Each row is a point on a landscape with many valleys, with its height.
A ball rolls from a point to the lowest of its 2 nearest points, and stops where none of them is lower. Distance is the straight distance between rows; heights are no part of it.
Q908 height 616: [118 138 180 101 164  95  91 162  77 132 141 142 118 110 129  90 148  91
 112 173]
Q747 height 617: [181 137 141  81 160 104  66 135 104 121  78 152 111  94 155 148  94 150
 159  94]
Q854 height 334: [ 78 123 153 107 209  94 140 157 121 181 179 110 156 120 125 115  83 105
 132 118]
Q973 height 305: [ 98 150 115 117 132  79 112 101 134 155 191 119 151 140 105 124 163 194
  96 180]
Q443 height 507: [128 111 165 135 165 129 133  84  93 141 144 149 122 154 155 119 147 115
  77 124]
Q218 height 563: [129 122 116 162 101 112  74 125  82  76 151 112 134 141 111  90 151 141
 145 164]
Q834 height 345: [ 91 146 112 138 122  99  75 126 109 107 148 124 135 164  87 120 144 179
 182 130]
Q99 height 654: [150 143 129  97 193 100 107 140 120 138  89 147  99 107 151 163  69 156
 159  83]
Q445 height 449: [145 136 119 125 113 110 110  82 189 160 104 159 144 119  97 173 130 132
 131  92]
Q11 height 573: [112 107 113 155 113 135 131 128  96 114 165  67 119 154 111 116 111 178
 123 148]
Q139 height 417: [132 158 119 112  97 115 108  90 177 157  82 142 159 121  70 203 115 141
 187  87]
Q935 height 700: [170 147 170  56 145 194  95 174 185 145 138 165 175 105 157 156 148 109
 141  98]
Q188 height 502: [132 111 114 136 129 123 124 114 189 112  94 138 112 135  78 104 103 124
 153 105]
Q492 height 385: [119 113 137 130 162 134  90 114  93 111 143 122 104 174 103 106 125 186
 170 114]
Q406 height 289: [125 142  89 122 115 129 174 186 151 109 157 131 139  83 155 101 149  79
  84 190]
Q615 height 547: [135  97 148 159  95 100  97 107 141  91  67 145  99 126 109  74 136  99
 141 124]
Q82 height 391: [159 156 122 116 118 164 134 110 127  83 135 159  81 152 134 124 191 182
  94 149]
Q165 height 548: [ 98 164 107 165  81 156 180  61 128 100 113 153 144 174 107 204 146 140
 120 103]
Q820 height 524: [149  94 137 151 112 156 122 112 159 100  84 142 105 133 101  93 133  99
 141 107]
Q974 height 423: [184 140  89 130  89 159 161  89 141  71 127 147  91 141 139 146 179 152
  68 126]
Q244 height 47: [ 81  97 163 165 125 134 124 116 168 154 128 112 166 173  91 108 110  90
 170  94]
Q464 height 429: [137 127 164 115 149 123  86  90 128 126 136 143  94 189  74 108 152 206
 177  83]
Q387 height 318: [137 147 116 120 110 143 151 157 135 113 120 141 139 111 180 120 161  69
  79 152]
Q559 height 437: [114 133  94 169  52 127 153 122 176 132  79 117 155 114 106 152 118  93
 158 135]
Q879 height 388: [122 166 133 113 135 126 125  80 152 139  81 163 129 160  72 199 114 165
 195  72]
Q49 height 271: [100 125  92 143  90 117 186 174 150 128 121 106 145  87 153  88 129  70
  85 186]
Q678 height 577: [101 168 110 116 141 157 137  98 101 149 189 154 155 171 121 178 176 168
 147 113]
Q520 height 637: [140 121 190 100 192  86  91 171  98 130 137 139 133  76 139  90 110  80
 120 146]
Q614 height 545: [144 109 100 177  76 122  80  83 104  89 147  94 144 134 100 120 134 172
 128 136]
Q524 height 277: [106 168 118  93 195 126  87 154 116 115 166 164 125 136 104 120 154 144
 179 128]
Q224 height 274: [ 94 108  98 159 141 111 158 158 129 116 139 104 127 121 126  88  88 120
 130 146]
Q881 height 239: [ 92 138 126 130 120 127 152 118 170 182 149 110 161 159 111 153 136 142
 110 133]
Q949 height 178: [119  71 154 176  80 106 157  96 181 164 105 112 146 118 113  95 107  79
 109 117]
Q654 height 371: [ 75 118 161 106 186 115 120 142 102 192 195 106 157 159 119 129 121 124
 142 114]
Q746 height 543: [145 144 156 109 185 151 134  94 112 142 147 182 114 151 160 136 169 146
  72 121]
Q337 height 240: [123 109 116 120 134 122 168 183 166 117 104 112  91 103 131  69 104 105
  99 180]
Q232 height 597: [100 140 155 119 144 114  93 156  95 109 146 124 113 155 114  80 171 113
 144 172]
Q875 height 299: [ 96 103 113 177 133  89 194 147 112 112 110 116  89 102 149  62  98 119
 100 158]
Q503 height 412: [105 123 172 109 148 144 101 137  79 185 172  93 159 178 132 143 133 127
 153 112]
Q458 height 716: [151 146 147  56 159 143  74 191 167 149 143 153 166 102 139 134 134 111
 174 117]
Q855 height 512: [142 118  89 158  92 177 126 121 123 110 151 119 168 114 104 175 117 120
 170 105]
Q469 height 418: [120 138 107 145  86 149 129 131 163 125  90 149 164 112 111 161 126  70
 173  97]
Q840 height 278: [ 97 123 143 103 131 134 134 129 180 180 179 128 166 144 116 127 166 111
  99 139]
Q171 height 444: [125 125 127 121 164  77 129 179 115 122  97 119  71  84 143  75  68 122
 132 152]
Q169 height 527: [158 110  88 145  69 152  97 106 126 107 161  97 161 117  99 152 137 139
 150 128]
Q752 height 609: [184 136 117 127 105 115  61 102  69  98 101 143 118  98 155 135 153 127
 120 129]
Q906 height 342: [111 162 133  87 152  80 108 142 107 151 169 115 131 114 135 125 151 166
  91 206]
Q638 height 683: [178 166 130  74 112 201 113 157 163 122 118 162 164 122 175 183 166 105
 127 112]
Q716 height 350: [183 137 117  80 181 150 132 144 135  88 138 149  70 107 127 118 120 191
 105 146]
Q799 height 576: [177 141 136  98 126 106  77 118  99 127  92 153 115  99 155 141 131 146
 113 122]
Q889 height 389: [154 154 115  84 129 136 121 180 114 142 142 122 154  63 195 153 122 100
  78 167]
Q73 height 351: [146 135 119 117 132 146 119 153 144 120 131 155 148 115 157 138 159  82
 120 131]
Q277 height 359: [110 116 135 142 183  96 163 120 125 139 108 128  77 130 141  96  89 142
  74 130]
Q580 height 213: [146 104 138 123 174  99 107 125 123 116 161 141 128 100 101  83 125 115
 109 150]
Q664 height 122: [ 95 102 164 166 130 153 142 116 143 144  95 128 140 175 105 130  95  78
 189  64]
Q513 height 341: [144 154 134 123 152 148 112  93 139 125  86 188 125 142 115 183 126 130
 161  67]
Q299 height 630: [142 124 134 124 152 123 130 136 127 130  59 142  89 118 162 139  85 124
 144  91]
Q181 height 627: [155  96 143 138 136 119 101 145  98 124 114 110 134  78 155  96  85  91
 146 121]
Q682 height 179: [161  67 116 158 111 144 174 118 122 127 141 107 128  74 154  89 104  91
  89 126]
Q866 height 601: [133 101 122 135  97 148 159 154  77 103 161  77 116 136 157  98 130 117
  82 166]
Q507 height 316: [ 93 162 108 128 161 118  83 134 124 106 167 158 122 164  79 124 153 171
 216 107]
Q770 height 467: [148 112 145 120  88 103 122 128 106 143  86  72  88 130 155 113 121 150
  97 153]
Q633 height 322: [ 91  95 123 175 162  93 209 118 143 139 115 119 101 108 146  77  81 113
  80 137]
Q555 height 588: [134 110 128 124 122 152 156 151 103 135 158  77 106 134 131 112 109 146
 102 159]
Q145 height 243: [ 82 130 113 175 141  92 133  80 147 136 138 125 141 160  89 124 130 167
 106 124]
Q568 height 390: [135 115 116 152 103 124 112 139 140 130 104 142 171  87 141 127 141  49
 142 114]
Q187 height 500: [ 95 136  97 165 101 143 189 129 119 137 124 120 152 133 163 160 123  92
 100 124]
Q629 height 460: [ 99 142 167 125 156 131 115 106  65 148 148 128 132 188 148 142 145 135
 126 123]
Q537 height 735: [147 149 193  49 178 120  59 183 144 139 133 147 145 120 135 109 148  96
 169 121]
Q776 height 317: [132 163 130  80 178 141  82 135 105 116 147 169 102 143 111 126 171 183
 159 130]
Q815 height 275: [ 86 120 121 169 142  85 122  79 148 142 195 117 156 153  84 107 145 187
 100 150]
Q600 height 167: [126  87 137 133  86 141 166 191 116 125  97  81 117  95 175  84  93  64
 140 145]
Q340 height 649: [154 108 166 122 171 106 107 166 103 123 124 156 153  55 176  90  93  65
 124 129]
Q125 height 560: [115 120 101 170  76 134 117  99 112 107 168  73 145 153  97 144 124 213
 129 146]
Q195 height 572: [120 100 136 171  98 136 147 111 107 123  70 107 104 152 133 143  90 127
 157  89]
Q984 height 602: [152  90 135 154 133 127 122 123  98 118  73 120 102 103 144 107  70 119
 155  93]
Q609 height 484: [173 139 156  98 119 119 107  80 185 162  74 156 123 130 113 174 139 156
 121  90]
Q789 height 505: [165 108 154 115 101 142 116 114  90 148 102  90 105 145 152 143 122 149
 106 126]
Q859 height 189: [ 90 131 156 135 165 130 137 121 139 142  94 152 126 169 107 143  98 102
 181  67]
Q118 height 273: [166 124 103  93 120 153 149 184 176 112 120 106 100  94 142 118 119 121
  98 177]
Q248 height 121: [ 95 108 142 146 179  65 139 132 147 138 184 112 117 121  86  53 104 148
  94 180]
Q83 height 456: [158 139  81 153  71 156 193  84 155  90 107 151 117 120 141 178 148 111
  66 106]
Q419 height 658: [149 165  96 114  66 160 121 143  95  92 110 137 136 142 164 178 176 119
 129 124]
Q59 height 208: [106  96 163 133 119 122 158 192 124 137 128  96 112 116 151  63 116  75
 106 177]
Q4 height 497: [150 134  77 163  69 194 166  98 115  91 130 117 174 104 116 205  97 113
 148  94]
Q662 height 426: [109 128 137 130 125  57 133 149 102 149 104  87 101 108 156 112 112 130
  87 172]
Q166 height 276: [130 149 155 103 163 145 107 130 109 131  94 154 118 158 136 175 114 135
 190  76]
Q743 height 641: [138 158 100 141 100 137  96 121  60  77 128 137 119 134 161 149 182 127
 121 138]
Q238 height 551: [ 95 169 106 134 134 146 148 105  93 139 138 147 145 163 152 207 144 136
 132 109]
Q996 height 463: [123 149 150 113 117 120  88  88 150 147 136 145 123 180  71 148 169 184
 191  93]
Q56 height 301: [ 87 110 138 134 165  99 143 156 121 159 158  91 139 121 123  99  84 109
 127 143]
Q649 height 196: [ 85 148 123 144 113 107 132  97 138 165 146 102 145 177 104 166 129 173
 137 129]
Q698 height 534: [184 126 142 111 125 116 103  95 153 125  75 154 103 114 148 141 144 135
  90 107]
Q329 height 353: [150 144 128  82 145 135 118 161 124 150 173 136 160  80 164 129 154  98
  72 176]
Q70 height 357: [157 157 125  89 147 144 104 118  94  97 154 160  84 149 114 112 187 210
 129 156]
Q193 height 546: [128  97 149 152  98 130 115 116 110 140  98  71 111 161 117 142  91 157
 150 106]
Q221 height 579: [124 138 143 146 127 118  91 134  62  75 167 127 113 130 130  81 174 125
 107 185]
Q122 height 168: [132 115 126 124 155  95 110 127 137 122 163 112 104 118  95  81 132 160
 109 175]
Q209 height 220: [118  84 119 174  50 112 164 125 162 134 102 103 148 103 136  92 131  65
 117 135]
Q433 height 309: [161 133 126  92 169 148 141 179 158 108 113 141  83  98 140 116 104 145
 105 150]
Q810 height 447: [131 165 127  94 113 157 116  81 154 141 147 159 123 168  76 159 165 218
 184 105]
Q119 height 315: [111 128 126 105 164 118 133 138 139 165 192 136 159 111 133 124 144 113
  86 155]
Q278 height 124: [147  92 118 136  82 131 189 163 120 125 108  91 121  75 184 102  93  81
  98 134]
Q847 height 386: [124 156 112 106 137  87 130 150 119 162 138 105 118  97 162 150 125 145
  88 163]
Q823 height 221: [145  75 117 153 150 130 142 112 111 117 168 124 141  75 133  79 110  98
  98 135]
Q619 height 457: [110 120 109 166  36 134 185 152 141 119  50  99 127 120 141 145  93  84
 158 121]
Q447 height 479: [133 120 122 114 141 120 105 113 196 145 123 155 144 129  71 131 127 118
 170  97]
Q967 height 594: [ 98 151 137 137 153 183 135 103 123 135 170 173 157 188 100 172 163 150
 176  89]
Q800 height 481: [167 135  87 154  70 196 183  90 136  93 135 143 158 117 132 196 124 102
 106  89]
Q347 height 81: [ 69 138 112 144 176  64 145 134 170 139 163 109 117 149  76  79 100 180
 114 154]
Q808 height 387: [185 135 118  75 157 184 133 130 148 113 127 140  96 123 129 150 130 189
 131 125]
Q240 height 404: [130 129 138 124 192  89 133 137  92 120  94 147  78  98 168 101  83 138
 102 131]
Q618 height 526: [ 78 159  91 180 112 148 180  97 100 119 127 135 145 169 147 191 129 119
 119 114]
Q67 height 116: [104  88 164 145 115 101 125 116 176 178 107 111 153 142 115 102 113  80
 144 101]
Q155 height 250: [ 94 113 116 158  60 124 191 147 158 126 109 103 131 122 142  90 154  79
  83 159]
Q392 height 421: [173 129 115  86 138 177 123 103 152 125 141 137 102 147  83 157 125 209
 185  96]
Q983 height 670: [148 165 114  97  84 189 113 148 127 112 107 147 159 142 159 198 170  99
 154 108]
Q481 height 478: [ 99 110 106 183  61 153 194 136 118 126 115  94 162 135 152 146 106  78
 140 119]

Call two points neighbours if one is among the 2 nearest of the other. Go from one point of each pair to the other, from neighbour to neighbour, staying as low as possible. Name the highest point that can't be avoided.
Q278 and Q524 | Q996
Q984 and Q244 | Q99
Q278 and Q347 | Q823

Write out the way that a ball takes from each point below.
Q443 | Q629, Q503, Q654, Q854, Q56, Q224
Q537 | Q520, Q908, Q232, Q221, Q218, Q614, Q169, Q855, Q4, Q800, Q83, Q974, Q82, Q70, Q776, Q524
Q716 | Q433, Q118, Q337, Q59, Q600, Q278
Q555 | Q11, Q125, Q614, Q169, Q855, Q4, Q800, Q83, Q974, Q82, Q70, Q776, Q524
Q770 | Q662, Q847, Q906, Q973, Q815, Q145, Q649
Q866 | Q11, Q125, Q614, Q169, Q855, Q4, Q800, Q83, Q974, Q82, Q70, Q776, Q524
